Points, in no order, along strands that fork, close into loops and pass close to each other.
Points whose rows are less than 56.2 apart are linked; no others are. Some points are linked to none.
<1328>: [  3  10   7   8   6 -22 -14 -14 -15  -3 -29  -6   2   5  13   9 -15 -11
 -24 -10  15 -10 -11 -19   0   5   9  -1   1  -2   9  -9  30   3  12  16
   6]
<432>: [ -1   2   4  18  12   0   7  -3   0 -16   3   4  16  -7 -16 -16   6  16
  -7  -5  -1 -21 -11  -2  -4  12  26  -4   3   7   4  13   1 -16 -15   1
   2]
<226>: [ 14  21  10   8  -8 -13   7   9 -18  -5  -8 -18  27  10   4   5 -17 -13
  -1  -3  -7 -10  -7 -10  22  -9  -9  -2   9  15   9   0   2   4  -3   9
 -11]
<1354>: [ -4 -20  12 -11  11  10   3  11   7  16  27  14 -19 -13  -1  10   4  17
 -17  18  -3  -5 -14  11 -12   0  -7   4   5 -20  13  10  -1  -3 -13   2
   3]
<496>: [  4   9 -14  19   8   6  17  -2  13 -11  11  12  15  14 -10 -20 -13 -16
  12   3 -10 -18  -9  22 -14  11  -4   4  14  18  -4  -2 -18  -1 -13  15
  -5]
<1019>: [-15 -12  27 -14  -5   0  17  13  17 -13  19   3  14  -2 -11  -9  -5  18
 -15  43  -3 -19 -15   7 -25  11  17  -5 -11   0  -7  -5   3 -28  14  -3
  19]
<854>: [  6  13 -13  11   4 -10 -12 -19 -15  -4 -27   1 -18  -7  17  10  24  -7
  -3 -37   3   2  13 -10   9  -7  15  -5   2  -2   8  -6   2   8  10   0
 -11]
<820>: [-10  -6   0   0   5   6  -2  -3   0  -6   0   6  -8 -17  -3   1  11  19
  -4  -3  10  12   0   3  -2   4  21  -7  -5  -9 -17   7   6  -4  -6 -17
  11]
<1211>: [  2  10   5   4  -9 -19  10  -9   0   8   4  -3  16 -11  -8   8  -1 -22
   5  -9 -10  -8  -8  -7   7  -8  -3  16  12  32  15   4  -1   0  13  12
 -18]
<1387>: [  1   8  -6 -10  -4   5  14 -15   8   0  22  11 -10  12 -12  -2   5 -30
  11   7   5  -2  -4   9  -6   2 -18  -8   4  25 -21  -7 -17  25  10   4
 -10]
<301>: [ -2  -6  -9  -3  17  21   5 -16   8  -6  19  25 -36 -10 -11   3  16 -10
  -6   2  12  -1 -13  21 -23   8   5 -24   3   1 -25  -6 -10  16  -6  -2
   4]
<1221>: [ 11   7   1   6   1  -1   5   7  -8   8   0 -11  23  10   2   9 -19 -10
  12   0  -6  -8  -7  -4  11  -5 -14  15  15   2  22   6   2   2 -17  13
 -10]
<1312>: [  9  -3  -3  -3   0  -1 -14  -2 -10   7   1   5 -37  -4   2   4  33   1
 -16 -19  -1  12   6  -2  10 -10   2 -11  -4 -14   9   2 -17  14  13  -4
  -8]
<1212>: [  1  24  16  -1   6  -3  16 -21  -5 -11   7   7   6   5  -9   6  -5 -14
 -14  -2  19 -20 -28 -11  -2   7   9 -32   9  29 -13   2  27   9   1  10
   9]
<1300>: [  2  -3   9  -4  -9  14  28  20   9 -12  30  -1   6  30 -10 -14  -7   1
   6  39 -13  -2  -5  17  -1  -5 -18  -6  -4   0  -7  -2 -29 -10   3  -3
  -1]
<1249>: [ -5 -14  18  -6  -8   0   8  15   2   3  19   0   8  -5  -9   4   7  22
  -6  22 -11   1  -2  -2  12  -3   1   6  -1  -6  13  16  -9 -13   4 -10
   1]
<765>: [-12 -11 -14  -4  14  23  -9   8   7 -12  -5   5 -12   0   4 -13  -5  10
  12   7   7  14   8  16 -13   6  -3 -12 -11 -21 -20 -14   1   2 -15 -12
  13]
<938>: [ 10  -8  11   1   6  -1  14   1  -2   1  25  19 -15   4 -12  -6  19   8
 -22   4 -10 -12 -13   5   1   1   5 -16   9  -7   8   8 -19   1  -1   3
  -6]
<125>: [  3 -20 -16  -4   1  -1 -19   5   4  12  -4   4 -32  -1   8  -1  21  13
  -5   0  -5  18  14   3  -4  -7   1  -2  -8 -27   9  -2 -18  -1   8   0
  -2]
<487>: [ 10   2 -15   8 -13  -6  -3   5  -3   4 -12 -14   4   3   7 -10  17   3
  18  -9 -27  20  29   1  17 -16  -2  20   0   9  13   3 -26  -3  10  -4
 -23]
<780>: [ -3 -12   3  -8 -16   2   7  16   5  12  16  -2  -2  -1  -7   0  11  10
   8  17 -24  12   8   6   8 -13  -6  16  -1   1  14   3 -22  -6   9  -6
 -10]
<906>: [  2   3   6  10 -10 -16 -16  12  -5  -3 -31 -31  28  18   9 -18  -8  17
   2  -2   0   8  14 -18  14  -5   6  13  -7  -5  -3   0   0 -20   1  -8
  11]
<51>: [ -4   5  -9  -7 -14   3 -16   1   0   6 -34 -23  21  -5  24   0 -11  -2
  25  -9   4  22  24 -14  12 -10  -6  30  -4  -2   0  -5  14  -1  -2 -21
   0]
<1179>: [  5   1   3  13  12  -9   1 -17 -10   2   0  14 -12 -20 -11   9  20   6
 -19 -22   4 -16  -9  -6  -4   6  22 -14   7   3   9   8   4   3   0   7
  -5]
<1191>: [ -3   9  -2  15   1  20  24   1   4 -21  15   2  34  -5 -16 -20  -3  -2
  19   3  -1 -17  -8   7   4  16  11  -6  11  23 -10  16  -4 -11 -21 -11
   0]
<822>: [ 14  12  11   7  10  -3   5   7 -12  -4   5   3  -1  17   1   1 -10   4
 -21  -2  -1 -10 -13  -9  11  -5  -4 -22   6 -18  14   2   3   7 -13  11
   3]
<1003>: [ 10  12 -12  -5  -6  21   5  -9   2   4  21  12 -17   9  -3   6   6 -37
   9  -4  12   5  -1  11   5  -5 -19 -19   1  10 -15  -4 -15  38  -1  -2
 -14]
<434>: [ 16   6 -18  20   5 -19 -16 -17  -9  -5 -32  -5 -14   8  10 -13  13  -9
   3 -30 -11   4  16  -5   1  -7   5   4   0   6   9 -12 -15   5  16  15
 -16]
<136>: [  8   1  -1   8  23   4   1   6   3  -8   9  11  -4  12  -2  -7 -14   5
  -7  10  -3 -12 -12  12 -18   7  -2  -3   8 -15   6  -3  -1   2 -29  20
   7]
<797>: [ -7  -6  -7 -12  -7  20  -8  19  -5  -8 -11 -11 -16   5  14  -8   3  13
   7   5  13  27  22   2  20  -5  -2 -11 -18 -25  -8  -1   0   6   3 -27
  14]
<311>: [ -8 -23  -2  15  13  -9 -13  -2   6   0 -13  -6   2 -11  -6 -20   7  36
   5 -12  -9  -7   8   1 -16  11  20  19  -9 -14   1   2  -5 -26  -7  -8
  15]
<1107>: [ -7   4  -9  14 -12  -3  14 -21   8  -1  15  16   9 -17 -25  -8  17 -18
   8 -12  -8 -17  -4   7  -4   9  14   8  10  40  -2  15 -16   0  12  -1
 -15]
<379>: [ 13   0   1   3   6   2  10   9  -2  -5  18   7  -3  17  -3  -4  -3  10
 -10  13  -9  -9  -9   6  -2  -2  -4 -11   5 -14  11   2 -14  -2 -10  14
  -3]
<49>: [ 17  14   2   1 -19  -3   8   4 -12   6   1 -14   6  -2  14   3  15 -10
  13 -12 -13  18  16  -9  29 -17   0  11   3  13  10   9 -16   9  16  -8
 -18]
<1403>: [-11 -23   8 -19  -4   9  14  12  17   8  35  13 -19 -18 -10   9   6  14
   1  27  -4  -2  -9  17 -17   4 -10   3  -8 -11   3   3 -10  -5   0  -4
   5]
<111>: [  7  -4  -3  11  15  -2 -13   9 -12  13  -6  -8   7   3  17  14 -12   4
  -7 -12 -11  -3  -1 -12   6  -6  -9  19   1 -25  35  11  12   4 -23  11
  -2]
<714>: [ -1 -15  -8 -16 -15   3  -7  14   8   0   3 -10  -6   3   6  -5   8   8
  15  17 -15  22  20   5   8  -9 -13  12 -17  -6   0  -6 -20  -4  15 -14
  -1]
<243>: [  9  14 -15  23   3 -21  -6 -10   1 -11 -20  -6   4  21   0 -21  -2  -7
   2 -16 -10  -3  13   0  -3   0   2  -2   5  15  -2 -10 -16   6   3  20
 -14]
<817>: [ -8 -10  14 -11  -5 -10  -7  12   0   3  -7  -4   2   5   9   3 -17  16
 -26  19  12   2  -2  -6  -7   2  -1   2 -14 -20  -2  -5  10  -8  16  -1
  17]
<755>: [ 12   2  22 -16   3   4   7   9  -5   5  29  17 -24   5  -5  10  10   4
 -35   6   5  -8 -21   0   6  -7  -7 -24   4 -14   8   7  -9  10  -1   2
   1]
<707>: [  7  -6  12  -4   5   0  -5  16  -5  19  16   4  11   8   6  17 -15  11
 -13   8 -17  -9 -14  -1   5  -5 -14  17   6 -28  40  18   8  -9 -22  11
  -1]
<694>: [ 11  -8  -6 -10   8   4  -3  -2   7  18  19  19 -30  -8  -5  17  14 -17
  -3  -2  -4  -1  -8   9 -11  -8 -16   0   6  -8  10  -4  -9  19  -3  11
 -16]
<353>: [ 12   6   8   4  13 -11  -7 -23 -14   2  -2  10 -30 -11   3  20  19 -13
 -25 -26  12 -12 -15  -8   1  -1   6 -23   6  -5   6   0  13  19   5  13
  -6]
<60>: [-14   2 -15   4  25   9 -11 -20   0   2 -22  14  -9 -16   3  18  -1  -1
   8 -22  22  -3  -1   4 -20  15   7  -6   7  -4  -7 -11  27   8 -17   5
   3]
<926>: [-14  -4 -10  -9   4   0 -19 -16   2  10 -27   5  -6 -17  16  15  -2   2
  14  -9  21  18  16  -2 -12   6   3  18 -10  -1 -10  -7  23  -2   5  -5
   3]
<719>: [ -5   1  -5   0 -16  -5 -16  13   6   7 -34 -33  28  13  23  -7 -19   2
  17  11  -3  15  19 -17   8  -9  -7  32 -11   1  -3  -8   4 -16   3  -8
  -1]
<880>: [ -5   4 -15  -8  -9   6   3  -6  11   9  -2   4   2 -14  -7   2   3 -13
  29   1  -6  16  12   7  -9   0  -9  16  -3  17  -7  -9  -2   3   0   1
 -17]
<427>: [ -1   1  14 -15 -12   9  14  21   5  -8  23  -3  10  17   3  -3 -13   6
   8  33   2   1  -3   7   3  -4 -16  -9  -9  -3  -9  -2  -7  -4   1  -6
   9]
<1185>: [  0  -6 -14   8   0   4  -5   2  -2  -1 -13 -10   2  -2   5 -14  14   8
  22 -15 -10  16  27   3  15  -8   4  13  -3 -12   5   4 -16  -8  -6 -15
  -8]
<836>: [  7  10   5  -8  -2  13 -11   9 -16   4  -4  -7  -8  -3  21  13  -8  -7
  -7 -14  17  13   7  -9  28  -8  -4  -8   2 -22  13  10  16  17  -9 -10
   8]
<1139>: [  5   7   1  -2  -8  -3  16  11   4   4  31   6   6  28  -8  -2 -13 -29
   5  20 -17  -7 -12  20  -2  -7 -31  -7  10  11   8  -9 -28  12  -1  23
 -13]
<408>: [  6  15  -5  10   9  -2 -21  -6 -20   1 -37 -18   4   4  34   9 -22 -18
   1 -34  14  -1   9 -19  12  -6  -4   8   3 -20  17  -7  33  13  -7   6
  -2]
<1096>: [  3  -5  27  -4   1  -8   5  15  -1   8  18   6  18   3  -3  12 -15  13
 -21  16  -5 -19 -18  -1  -6   2  -7   9  10 -11  29  13   5 -18 -15  15
   9]
<218>: [ 10  -1   4  -6  -5   0  16   0   2  13  28  12 -12   7  -8   8  -1 -18
   0   3 -14  -8 -12   9  -1  -8 -25   0  11   4  12   3 -24  19  -1  14
 -22]
<896>: [ -9  -5  -9  11  -7  14  22 -18   9  -5  25  16  -2 -17 -21 -10  19 -14
   9  -2   4  -8  -8  11  -4   7  10  -3   4  31 -19  13 -19   7   9 -13
 -11]
<497>: [ -3  -6 -12   5   6  -6   0 -13  12  -1   7  14  -9  -3 -14  -4  11   0
  -2  -5  -7  -7  -4  10 -15   8   5   0   8  13  -5  -4 -10  -3   6  15
  -7]
<316>: [ -4  -1   7 -18 -10   5   9 -14   3  11  15   9 -11 -27 -12  18  21 -10
   0   0   9   7  -4  -1   4  -5  -4   1  -2  22 -12   8   3  14  10 -10
  -5]
<1168>: [-20 -15 -21   0  17  20 -12  -6   6  -3 -15   3 -14 -15   4 -12   5   8
  26  -2   9  12  16  12 -17  13   7   5 -16  -5 -24  -7   8  -7 -10 -20
   9]
<1386>: [  5  18  14   8  10  -5   6 -20 -16 -10  -4   4  -9  -8  -5  16   2 -11
 -25 -19  18 -19 -22 -15   6   6  13 -25   6  12  -1   2  31  11   1   9
   5]
<969>: [-11 -10 -25   7  11   5 -13 -10   5   7 -24   0  -1 -25   5 -15  10  14
  28 -15   1  16  26   4 -14   4   8  20  -4   1 -11 -10   0 -11  -6 -12
  -1]
<1370>: [ -9 -19  24  -3  -5  -6   6  24  -4   7   9  -7  27 -12  -5   3  -1  22
 -11  11 -10 -10  -1  -7   7   5   8  24  -3 -12  23  19   7 -29  -7 -12
   7]
<1216>: [  2   3 -12   8  -1   4  11  -9  14 -10  19  19   5  18 -17 -16  -6 -23
  12   9  -6  -7  -9  21 -14   3  -8  -7  11  25 -17  -7 -22  12   6   9
 -10]
<968>: [ -2  -6 -11  10  32  27  -4   8   9  -9   4   2   3   9   9 -15 -15  12
  12   1   5  -5  -9  14 -17   7  -7   1   3 -25  -2  -9   7   2 -43   7
  17]
<693>: [ -3  15   4   9 -11   0   7  -1  -4 -26 -15 -15  24  12  -7 -21  -7   9
   3   6  10   2   5 -16  15   7  20 -21  -4  26 -30   3   4 -10   9 -13
  11]
<979>: [ -4   7  15   2 -12 -10  19  -9   7   5  23  11  15 -14 -24   8   3 -24
   5   1  -6 -20 -15   3  -7   7   3   9  14  43   6   6   0  -5  10   5
 -19]
<1110>: [ -5  19 -10  22  -2  11  16 -18   3 -16   2   5  22  -9 -18 -13  -4  -8
  17  -8   7 -15  -9   1   2  14  18  -9   7  35 -22  16   8   1  -5  -3
  -4]
<1409>: [ -6  -7 -22  13  17   8   3 -18  12  -6  10  21 -19 -15 -12 -13  13  -3
   5  -9   3 -14  -6  23 -20  17  14 -12   8   3 -14  -3 -10   2  -8   4
   0]
<331>: [  8  10  -9 -21  -4  14  -4  -7  -5   5   7   7 -33   6  -1  10  11 -32
   0  -9  16  10   0   0   1  -4 -16 -27  -1   3 -17 -15  -1  35   5   1
   0]
<92>: [-15   4  -9 -13  13   8 -12 -22  -1   6 -10  16 -25 -20   1  19  10 -10
  -5 -12  22   8  -1   2 -13   8   6 -19  -1  -1 -16  -8  21  17   1   0
   3]
<695>: [  8  -7  -8  -7  16  14  -2  -3   3   3  22  22 -43   2  -8   7  16 -11
 -14  -8   5   1 -11  15 -10   0 -10 -24   4 -18  -4  -8 -22  19  -9   3
  -6]
<611>: [ -4  18 -15  12   9  15   6 -16  -4  -9 -14  -1  26 -10  -2  -1  -6 -13
  29 -16  11  -3  -5  -5   3   4  12   3  11  24 -13   7  22   6 -17  -4
  -3]
<721>: [ -1   9  -1 -21   4   7 -15 -15  -3   1 -11  13 -33   7   6  13  11 -20
 -22 -13  19  13   1  -5  -5  -1  -4 -34  -7  -5 -23 -18  12  25  14   2
   7]
<507>: [  9   8  -4  15  14   3  -2   2 -17   0  -9  -7  19   1   8   6 -12  -2
  12 -19  -2  -5   1  -3  13  -3   0  13  10  -9  26   9  13   8 -34   6
  -4]
<484>: [ -7  -5   8  -6  -6   9  23 -20   9  -5  30  18 -17 -14 -27  -6  28  -2
  -7   0   7  -8  -9   9  -4   7  13 -17  -2  29 -23   8 -11  10  21 -20
  -1]
<283>: [ -5  -5 -13  -8  -4  36   5  14   4  -4  10  -4   3  -6   4  -8  -3   3
  34  11   2  22  15   9  20  -8 -10  -1  -8 -15  -4   8  -7  12 -20 -25
   2]
<825>: [  4  -1  -6  -2  -6  16 -17  17 -14  -3 -18 -15  -2   7  26 -10   3  16
   3 -10   7  24  27  -4  26 -14   2  -2 -11 -34   4  11   0   6  -7 -27
  12]
<488>: [ -8  -7 -14 -12  -9  22  -6   9   2  -6 -17 -10  -3  -6  12  -8   1   8
  29   7   5  32  26   1  11  -6  -4   3 -15  -6 -20   0   4   0  -5 -28
   7]
<716>: [  9  20  -5  13  13   6 -11 -17 -23 -10 -25  -2 -12  -9  20  18   7 -21
   0 -38  16  -1   5 -14  18  -6   7 -18   5  -9   3  -7  18  20  -2  -2
  -2]
<681>: [-12  14 -19  10  15  21   3 -22   3  -2 -10  11   6 -20  -6  11  -5 -14
  26 -20  19  -2  -5   9 -13  16   7  -8  10  14 -13   7  24  10 -17   3
   1]
<862>: [  5  -1 -11   2   8 -21 -20   0   3   3 -26  -8  -5  20  15  -6 -16  -7
  -7  -5 -11   0   9  -4 -11  -2  -7  10  -5 -13  13 -22  -1   1   0  22
  -4]
<1142>: [  7  16   7   0 -21  -4   5  -3  -6   9   1  -9  17 -26   4  11   9 -16
  20 -17  -4   7   3  -7  24 -11  -3  15   9  24  13  13   4   5  11  -6
 -24]
<381>: [  0   8  -9   8  -6  19  18   3  -1  -6  11   3  24  -4 -13 -13  -4  -4
  28  -1  -4   7   2   8  18   0  -1   4   5  18  -7  17 -10   3 -15 -12
  -7]
<258>: [-10   0 -20  -1  -4   5  -7 -20   4   5 -18   4  -7 -22   3   4  11  -8
  27 -11   6  16  15   1  -7   6  10   9  -2  17 -16  -4   8   1   6  -7
  -3]
<230>: [-15  -6  -4  -9  -1  -7 -15  -6   4   7 -21   1   0 -13   7  11  -9  10
  -8  -5  17   6  -2 -10 -14   7  13  14  -8  -4 -10  -1  30  -9   9  -5
  15]
<1392>: [-10 -12  15  -5 -11 -29   9   4  11   9   6   3   5  -7 -20  -1   8   7
 -13  17 -18 -19  -6  -4 -17   9   3   7   4  19   8  -8  -9 -24  20  10
  -4]
<937>: [ 17  12  15   9  10 -15 -13  -1 -20  -6  -9  -4   0  16  13  13 -21  -6
 -27 -10   6 -15 -20 -15  10  -2   1 -13   4 -16  19  -5  25  10   1  24
   7]
<470>: [  4  21 -17  17   5 -15 -12 -16  -2 -20 -37 -18  14  26   4 -17 -12  -7
   9 -11   3  -4   9 -11   0   6  10  -4  -3  12 -14 -11   8  -1   0  10
   0]
<802>: [  7  -2  23  -4  -9 -32   8   5  -1  10   8  -1  -1   1  -7  12   6   9
 -27   5 -13 -16 -13 -10   3  -6  -1   4   8   9  18   2 -10  -9  22  15
  -4]
<536>: [ -6 -12   2  -3   0 -17 -23   4   2  11 -23  -8   6   2  10   5 -20  12
 -19  -1  12   6   5 -11 -15   2   0  19 -11 -19  -1  -2  14 -11  15   3
  11]
<791>: [  5  22  -6  11  14  12  -4  -8 -19  -7 -28  -8  12  -7  26  12 -14 -18
  14 -33  15  -4   0 -14  21  -3   2  -5  10  -7   5   2  31  16 -20  -4
  -1]
<603>: [  2  -3  19   8  13  -9   8   4  -2  -4  10   3  20  -6  -4   2  -5  16
 -19   2  -3 -26 -19  -4  -7  15  16   2   7  -6  15  16  10 -15 -21  10
   8]
<1264>: [ -2  -5   0  12  30  22   3   3   3 -15   5   7  14  -2   2 -17  -4  19
   2  -6   6 -11  -8   9 -15  12  12  -3   6 -23  -6   9  11  -6 -43  -4
  15]
<155>: [  1   5  19 -15 -15 -12   3 -14  -4  11   7  -3  -8 -18   1  21  10  -7
 -12   0  12   0 -10 -11  11  -7   1  -1   1  16  -4   4  12   7  20  -4
  -1]
<153>: [-10  -4  -8 -19  -1  16  -9  12  10 -13  -4  -2 -11  21  12 -13 -20   9
   0  25   7  14  15   6  -9   9  -6 -13 -18 -27 -23 -19   6  -2   2  -2
  22]
<601>: [-12 -10 -17  11   4 -13  -6  -8  19  -1 -20  -3   3  -9 -14  -9   4   2
  15  -1 -14  -2  10   7 -23   9   7  13  -1  19  -8 -16  -6 -13   7   8
  -5]
<983>: [ -4 -15  12   1  -9  -2  -4  22  -4  10   0 -12  22   1  11   6 -15  17
  -3   4  -6   6   4  -7   9  -5  -1  30  -4 -18  18  16   4 -17 -10 -13
   8]
<732>: [ 19  -4  17  -9  -3  -7   0   1 -14  15  19   4 -35   8  -2  15  22  -6
 -28  -7  -5  -1  -9  -4   8 -20  -9 -15  -2 -12  13   3 -18  20  12   6
 -10]
<1297>: [ -2  -9  19 -11   0  10   1  18   1   8  24   5  -6   6   5  17 -14  11
 -19  19   7   5  -9   2   5  -7 -14  -3   0 -29  12  11   9   1 -10  -3
  13]
<784>: [ -6 -14  19 -12 -14   8  35  -4  13  -1  42  15 -13  -4 -24 -14  21  -4
  -4  19  -4 -10 -17  18  -7   1   3  -9  -1  20 -12   9 -27   0  21 -14
  -5]
<505>: [ -8 -16  -3  -9 -11   5  -9  19   1  12  -4 -16  13   1  11  -2  -7  10
  15  15 -15  20  14   0   0 -11 -14  33 -16 -15   7   0  -6 -12  -3 -13
   2]
<1391>: [ -6   0  10 -22 -13  -1  -6  -1   1  10  -6   1  -2 -22   6  20  -6   2
  -6   6  18  14  -1  -9   4   0  -2   7  -1   4  -4   3  27   0  16 -13
   8]
<764>: [ 14  11  24  -5 -18 -19  -5   8 -14   7  -6 -16  15   3  14  15 -16  -6
 -11   5  -1  -4  -3 -20  23 -12  -8   5   6   6  14   5  17  -2  11   3
   0]
<30>: [  3  22  12  -5 -17  -1   7 -11   0 -14  -7 -11   6  18  -2  -8  -5  -3
 -12   8  16   5  -5 -16  13   1  12 -33  -5  23 -37 -10   8   0  24 -14
  10]
<13>: [  5   8  -9   0 -14   4   6  13   6   4  11  -3   4  24   1  -5 -14 -28
  18  16 -25   6   9  13   1  -9 -32  13   7   7  11 -10 -28   4  -1  14
 -19]
<156>: [  0 -14  -6  10  15 -25  -8  -8   2   8  -6   6  -7 -21 -14   7  13  16
 -14 -17  -4 -15  -1  -3 -13  10  18  13   5  -4  18   6   5 -11   3  12
  -3]
<305>: [-15 -20   8  -9  -5 -10  -3  10  13  -3   2  -2 -10   1  -3  -5   1  29
  -8  24  -5   6   5   3  -8   7   7   3 -12 -13  -8  -8  -4 -19  18  -5
  15]
<141>: [  5   6 -11   9  11 -26 -22  -7  -3  -5 -35 -10  -4  21  13   3 -18  -2
 -16  -8   5  -7  -1 -10 -19   9   0  -2  -2  -6   4 -26  17  -3   8  29
   2]
<665>: [ -1 -13 -14   8   5  -3  -2   8   9   7   5  -5   8   1  -8  -3  -4   2
  23   1 -22   0   7   9 -11   1  -7  27   1   1  11  -5 -13 -13 -15   9
 -12]
<208>: [  2   8   9  -2 -18 -18   6   8   1  -6  -1 -11   7  19 -10 -17   2  -6
   1  14 -13   1   5  -3   7  -5  -5  -3  -4  21 -10  -7 -21  -9  29   6
 -11]
<63>: [ -4 -19  16 -20  -5   0  -6  25  -6  12   6  -2  -4   7  12  11 -14  19
 -31  25   7  14  -3   0   2 -10 -10   1 -14 -40   7   4   5  -4  10  -2
  17]
<398>: [-13 -12  -6  11   7 -14 -11  -7   8   1 -10 -10  18  -6  -6 -10   1  13
  11  -3  -5  -6  10  -4 -16  16  15  17  -3  10  -7  -9   6 -26  -3  -1
   6]
<927>: [ -4   4  -3  14   3  -5  -1   9  -2 -17 -18 -18  20  15  -3 -25  -5  17
   3   4   0   3   8  -9   9   6  14  -4 -11   0 -16  -1   0 -16  -4  -6
  14]
<1093>: [  3  -3  -5   5  -4   8  -8   7 -13   2 -12 -14   8 -10  13  -5  13  22
   8 -13  -2  21  22  -7  29 -12   8  13  -7 -15   4  13   2  -1 -10 -25
   3]
<91>: [  7  -9 -17   1   3 -16 -25   4   1  13 -16   1 -29  11  14   1   3   7
  -6 -10 -15   9  18   4 -17  -4  -8   5  -3 -25  17 -17  -9  -1  10  14
  -4]
<701>: [  5  -1 -14   6  -4  30  14  12  -7  -1  16  -2  13  -8  -5  -5   6   6
  30  -4  -5  18  10  15  25  -8 -10  11   3  -7   5  21 -18   6 -20 -20
 -11]
<2>: [ -7 -17   7 -18 -11  -6  20   2  17   7  30   8 -14  -7 -19  -1  18   1
   0  21 -11  -6  -1  17 -12  -4 -10   0  -7   6  -8  -3 -19  -1  19  -6
  -8]
<394>: [ -8   1  -8  -7  -3  -1  -1 -21   5   5   4   9 -21 -13 -14   5  23  -9
  -5  -4   5   5  -2   6  -6   2   4 -10  -2  21 -12  -7  -8  13  16   3
  -8]
<565>: [ -2  -3  -3  -5 -20   5  11  24   6   3  22  -5  14  25  -6  -3 -11  -8
  17  32 -26   9   5  16  -1 -14 -32   8  -3   1   6  -5 -29 -11   1   5
 -13]
<58>: [ 14  23  25  -8  -6   4  19   0 -12  -7  20   2   9  10  -8   5  -7 -13
 -13   1  13 -13 -25  -9  21  -3  -1 -26   3  14 -15   5  19  10   0  -2
   3]
<41>: [ -6  11 -12   8   4  -2 -27  -5  -9   2 -46 -23  13   0  30   0 -14  -9
  12 -23  12  14  15 -21   6  -3   4  17  -4 -12  -3  -6  18   4  -4 -11
   8]
<101>: [ -3  -5   3  12  19  14   5  -5   9 -20   1   5  20  -6 -11 -24   0  26
  -1  -5   4 -21 -12   5 -15  23  31  -2  -2   2  -8   8  10 -21 -27  -7
  23]
<541>: [ -2   9  -5  -1   7 -11  -6 -14   3   7 -14   3   0 -12  -3  15  -9 -15
   0  -2   6  -5  -4  -3 -10   6  -3   6   4  18  -4  -9  17   6   4  17
  -4]
<737>: [  2  -9   7   6   7 -19  -9   1   2   2  -8   5 -14   2  -3   4   7  21
 -29  -3   1  -8  -2  -1  -6   4  11  -5  -1 -21  12   0  -2  -6   6  10
   7]
<608>: [-13 -21  20  -5  -6 -16  19  12  19  -3  23   4   9  -3 -17 -11   6  19
 -10  26 -17 -23  -6   7 -26  13   9   4  -2   6  12  -2 -16 -33  13   5
   5]
<428>: [  3  -1 -15  -4 -13   3   6   6  10  14  10   2   1   2   1   7  -2 -22
  30   4 -14  13  14  15   0 -11 -28  18   6  17   5  -4 -17   5   0   5
 -22]
<447>: [  7  -7  19  -1  -8 -26  -3  12  -3   4   4  -1 -13  19   4  -2   1  14
 -31  10 -13  -7  -3  -5   5 -10  -6  -7   1 -13  20   0 -14  -7  15  12
   5]
<463>: [ -5  21  16 -10  -9  -7   8 -13   5  -9  -3  -5  16   8  -6   4 -13  -6
 -10  16  15  -8 -15 -16  -4   5   4 -20   0  29 -20  -3  23  -5  17   0
  14]
<94>: [ -3  -2  -3 -20  -8  12  -1  21   8  -1   4  -1  -2  24  12  -5 -30   1
   2  34  -2   9   5   8 -11  -1 -22 -10 -10 -18  -3 -10  -4   2  -4   6
  14]
<883>: [ -9 -30  -2  -1   4   1  -5  12   7  -5  -1  -5  -4  -8   0 -10  12  36
  -2  10 -11   7  10   2 -12   6  11  18 -16 -21   1   0  -6 -17  -7 -16
  18]
<42>: [  1  18  -2  15   6 -19 -13 -13 -10 -10 -42 -20  15  11  16  -4 -13 -10
  -6 -13   9  -9  -1 -22  10   2  12  -9   2   4  -6  -8  22  -1   9   7
   3]
<532>: [ 15  17  28  -5 -18  -6   9  13 -16  -2  10 -12  18   9   7  13 -18  -9
 -10   8  17  -6 -17 -20  31 -13  -5 -16   7   7   3   8  18   1  11  -3
  11]

How many points has the smallest loop of links through each point below? Write 0 if it is on no loop.
<13> -> 12
<937> -> 12
<1139> -> 17
<305> -> 13
<156> -> 0
<488> -> 0
<780> -> 6

A piece is all that can be reached along the links. How many separate loops has the piece of each point below (a circle has one, a figure eight two, a Y none), and how many tips (points with one link)?
<732> -> loops 2, tips 1
<780> -> loops 1, tips 0
<1403> -> loops 3, tips 1
